The views of a scene show one set of named points, each view turned or mirrored, shifted and resized as a whole, with a little noise and some points left out.

Scene 1
View 1
togug: [ -5  -9  13 -17  19  19   3  17  15   3   6 -20  11  -8 -26  -5   1  -6
   8  11  -1   2 -17 -16  14  28   2]
lir: [ 18  12  15  19  -9  -9   1 -16 -19  16  18  -6   1  -5   0  18  -3  10
  20  -2  12 -13 -14 -14 -18  -4 -13]
kugo: [ 15 -10  20   5   3   3   3   4  13   5  12 -14  12  -5   0  18  11  -4
  17   9   9 -12  -8 -16 -14  14  -6]
vapi: [  1 -15  12  -7  18  23   3  28  27   3   5 -19  12  -4 -10   1  11 -14
   9  10  -6  -1 -18 -16  12  28   2]
dedi: [ 15   1  15  20  -4   3   1   7   1  10  12  -2   2   3  10  13   8  -3
  14  -4  -2 -11 -19 -11  -3   7  -6]
lalud: [ -1  -9   3  -6  20  21   4  19  16   9   9 -28   5 -10 -20  -3   3  -4
   9  10  -1   1 -21 -22  12  20  -1]
zuzo: [  8 -16  18   2  10  15   2  24  27   2   6 -12  13  -1   1  11  15 -13
  12   8  -3  -7 -14 -15   2  25   1]
rurer: [ 19  -4  24  16  -7  -5   1  -1   5   6  12  -2  11   2  12  23  11  -2
  18   1   8 -16  -8  -9 -18   9  -8]
didok: [ 20  11  27  23 -19 -15  -1 -13 -18   8  15  13   6   8  12  22   4   2
  18 -10   7 -19 -11  -2 -16   3 -10]
Tor: [ -1 -14  20 -14  16  17   3  20  20  -1   4 -14  16  -5 -18   2   7 -11
   8  11   0  -4 -12 -14   9  31   2]
tokav: [  6   3  16   4   3   3   1   2  -4   8  11  -5   6  -2  -9   7   1  -1
  13   0   2  -8 -15 -11   1  13  -4]
bap: [  8 -21  31  -8   8   9   3  16  30  -4   4  -9  24  -1  -2  16  16 -14
  15  12   5 -11  -2 -12 -10  30   0]
torek: [ 12 -14  33   4  -4   3   1  15  20  -3   5   7  21   9  10  18  17 -16
  14   2   0 -15  -6  -4  -7  27  -1]
zubu: [ 23   0  31  30 -20 -10  -2   2  -1   5  10  19  11  15  30  27  15  -9
  16 -11  -1 -21 -10   1 -14   9  -7]
View 2
Tor: [  6   1  -2   8  13   2   1  -4 -10  13   3  -1   7 -12  -1   4  -9   5
   3 -16 -11  15  -5   9  16  -4  16]
didok: [  7   1  18   0 -10  -6  -9  -7   4  -7   0  12  -5   3  -8  -3   1  -5
 -13  -1   6 -13  14 -10 -14  10  -5]
lalud: [ 15   3   2  12  12  -2  -3  -2 -10   7   5   5  13 -14 -10   3  -9   2
   5 -15  -2  15 -15  12  19 -12  12]
torek: [  1   4  -1   2  -3   0  -3  -6  -2  14   3   1  -2  -7   0  -2  -9   8
  -4  -3 -14  -2  12  -6   6  11  16]
dedi: [ 14   6  10   5  -5  -7  -8  -2   0   1   4   9   4  -4 -12  -5  -7   1
  -7  -1   3  -5   4  -4   3   2   5]
lir: [  9   3  20   7  -7  -8 -12  -8   4  -9   1  18  -2  -2 -12   1   3 -10
  -7  -8  11  -9  -4  -7  -9   2  -9]
togug: [ 11   0   0  11  16   1   0  -3 -12   9   3   1  11 -13  -5   5  -8   2
   4 -19  -4  19 -10  14  16 -11  14]
vapi: [ 13   4  -5  10  11  -1  -1  -1 -10  14   6   0  13 -14  -7   0 -14   9
   3 -11 -10  14  -7   8  22  -7  19]
tokav: [ 11   1  10   6   4  -3  -4  -5  -4   0   1   7   4  -5  -8   1  -3  -3
  -4 -11   2   5   0   4   1  -2   3]
zubu: [  7   6  10  -1 -14  -6  -8  -5   6   2   2   7  -4   2  -7  -8  -6   5
 -14   8  -3 -16  23 -16  -8  16   4]
kugo: [  4   6   6   9  -2  -3  -7  -9   1   8   3  10  -1 -10  -4   1  -5   0
   0  -8  -6  -3  -8  -5   8   5   8]
zuzo: [  9   6  -3   8   3  -2  -3  -2  -4  14   5   3   7 -11  -6  -2 -12   9
   1  -6 -11   5  -2   0  17   1  18]
View 3
togug: [ 24 -14  14  -4   4   4   7   0  -7  14  -2   3  10   7   9   0  12  23
   2  19  -2   8 -14   4   8 -12  -2]
rurer: [ -5  -1   0   5   6   5  15   9  10  -8   0  -1  14   7  -9   5  -3  -7
 -10  11  11   0  -7 -11 -10   4  -2]
lir: [ -5  -2 -14  -1  -1   5   3   6  16 -16   2  -2   5   2   4   6  -3   2
 -11  16   7  -6  -7 -24  -6  14  -7]
vapi: [ 20 -11  19   0   6   2  11  -3  -7  14  -2   5  20   6   1  -4  15  14
  -2  14   3  10 -14   7   5 -17   1]
torek: [  7  -6  13   6  11   5  22  10   0   4  -1   0  17  14 -16  -1  -1  -4
  -5  11   9   8  -4   3 -15  -4   4]
zuzo: [ 12  -6  17   4   7   3  15   1  -2   9  -1   4  22   7  -5  -2  10   4
  -5  11   6   8 -12   4  -2 -14   1]
bap: [  8  -5  20   4  12   7  26  10  -5   9  -2   0  16  13  -8   7  -1   2
   0  13   5   9 -14   5  -3 -13   2]
Tor: [ 20 -13  18  -1   7   4  14   4  -8  15  -3   3  12  11   2   1   7  16
   2  18   0  10 -13   7   3 -13   1]
dedi: [  3  -4  -2   5   2   3   5   0  10  -5   0   2  17   3  -6  -4   7  -1
 -12  11   9   1  -3  -8  -9   3  -1]
tokav: [10 -9  0 -1  2  3  5  3  4 -1 -1  1  7  6  2 -2  3 11 -5 18  3  1 -5 -8
 -5  4 -3]
lalud: [ 20 -12  11  -3   3   3   4  -4  -3  11  -1   5  15   2  12  -1  15  20
  -2  17   1   6 -18   0  11 -13  -3]
zubu: [ -7  -1  -3  10   6   4  15   9  13 -11   0  -1  17  11 -22  -5  -3 -15
 -14   8  15   0   7  -9 -26  12   3]
View 4
bap: [-3 12 22  1  2 17  7 -2  0  0 14  9 -2 -1 -3 -3  8  3  7  1  3 17  3 -4
  4 -7  5]
tokav: [ -2   3   6   9   4   2   2  -6   5   1  -6  11   6  11  -9  -4  12 -11
  -1   4   6  14   1  -4  -9   2  -2]
dedi: [ -9  -2   5   8   3  -7  -2  -9   6   5 -12  12  11   3 -15  -5   8   0
  -5   1  10  16   2   0  -4   1   1]
lalud: [  4  16  16  11   6   9  -3  -1  12  -2   4  20   9  15   4  -9  13 -22
  10  10  -5  18  -2  -8 -14   3  -2]
lir: [ -5   0 -13   7   8  -6  -1  -9   6   4 -21  11   3   8 -25 -11  13  -5
 -18   4  20   5   8  -7  -1   0  -7]
Tor: [  3  12  20   6   3  15   7  -2   3  -3  11  12   2  12   3  -3  12 -13
  13   5  -3  17  -2  -6  -9  -1   2]
didok: [-11 -12  -9   6   3  -9   6 -13  -2   7 -20   2   4   2 -28  -1   9   6
 -15  -3  22   7   8  -1   1   0  -3]
rurer: [ -9   2   4   3   3   0   2  -8   2   5  -7   8   3  -3 -19  -6   8   8
  -9   0  15  13   7  -2   5  -4   0]
zubu: [-16 -13   4   4  -1  -9   5 -13  -4  10 -13   3   8  -8 -24   3   3  17
 -11  -7  18  17   7   6   5  -3   6]
zuzo: [-5 10 23  5  1  8  1 -3  7  1  7 15  8  1  0 -3  7 -3  8  3 -1 22  0 -1
 -3 -2  5]
kugo: [ -4  11  10   3   5   7   0  -4   6   2  -1  13   2   0 -11  -9  10   0
  -4   4  10  14   5  -7   3  -5   0]

Which points are out of place in each view (at most two, in the order of its rows)? Write none if all are in place.
view 1: none
view 2: none
view 3: none
view 4: tokav
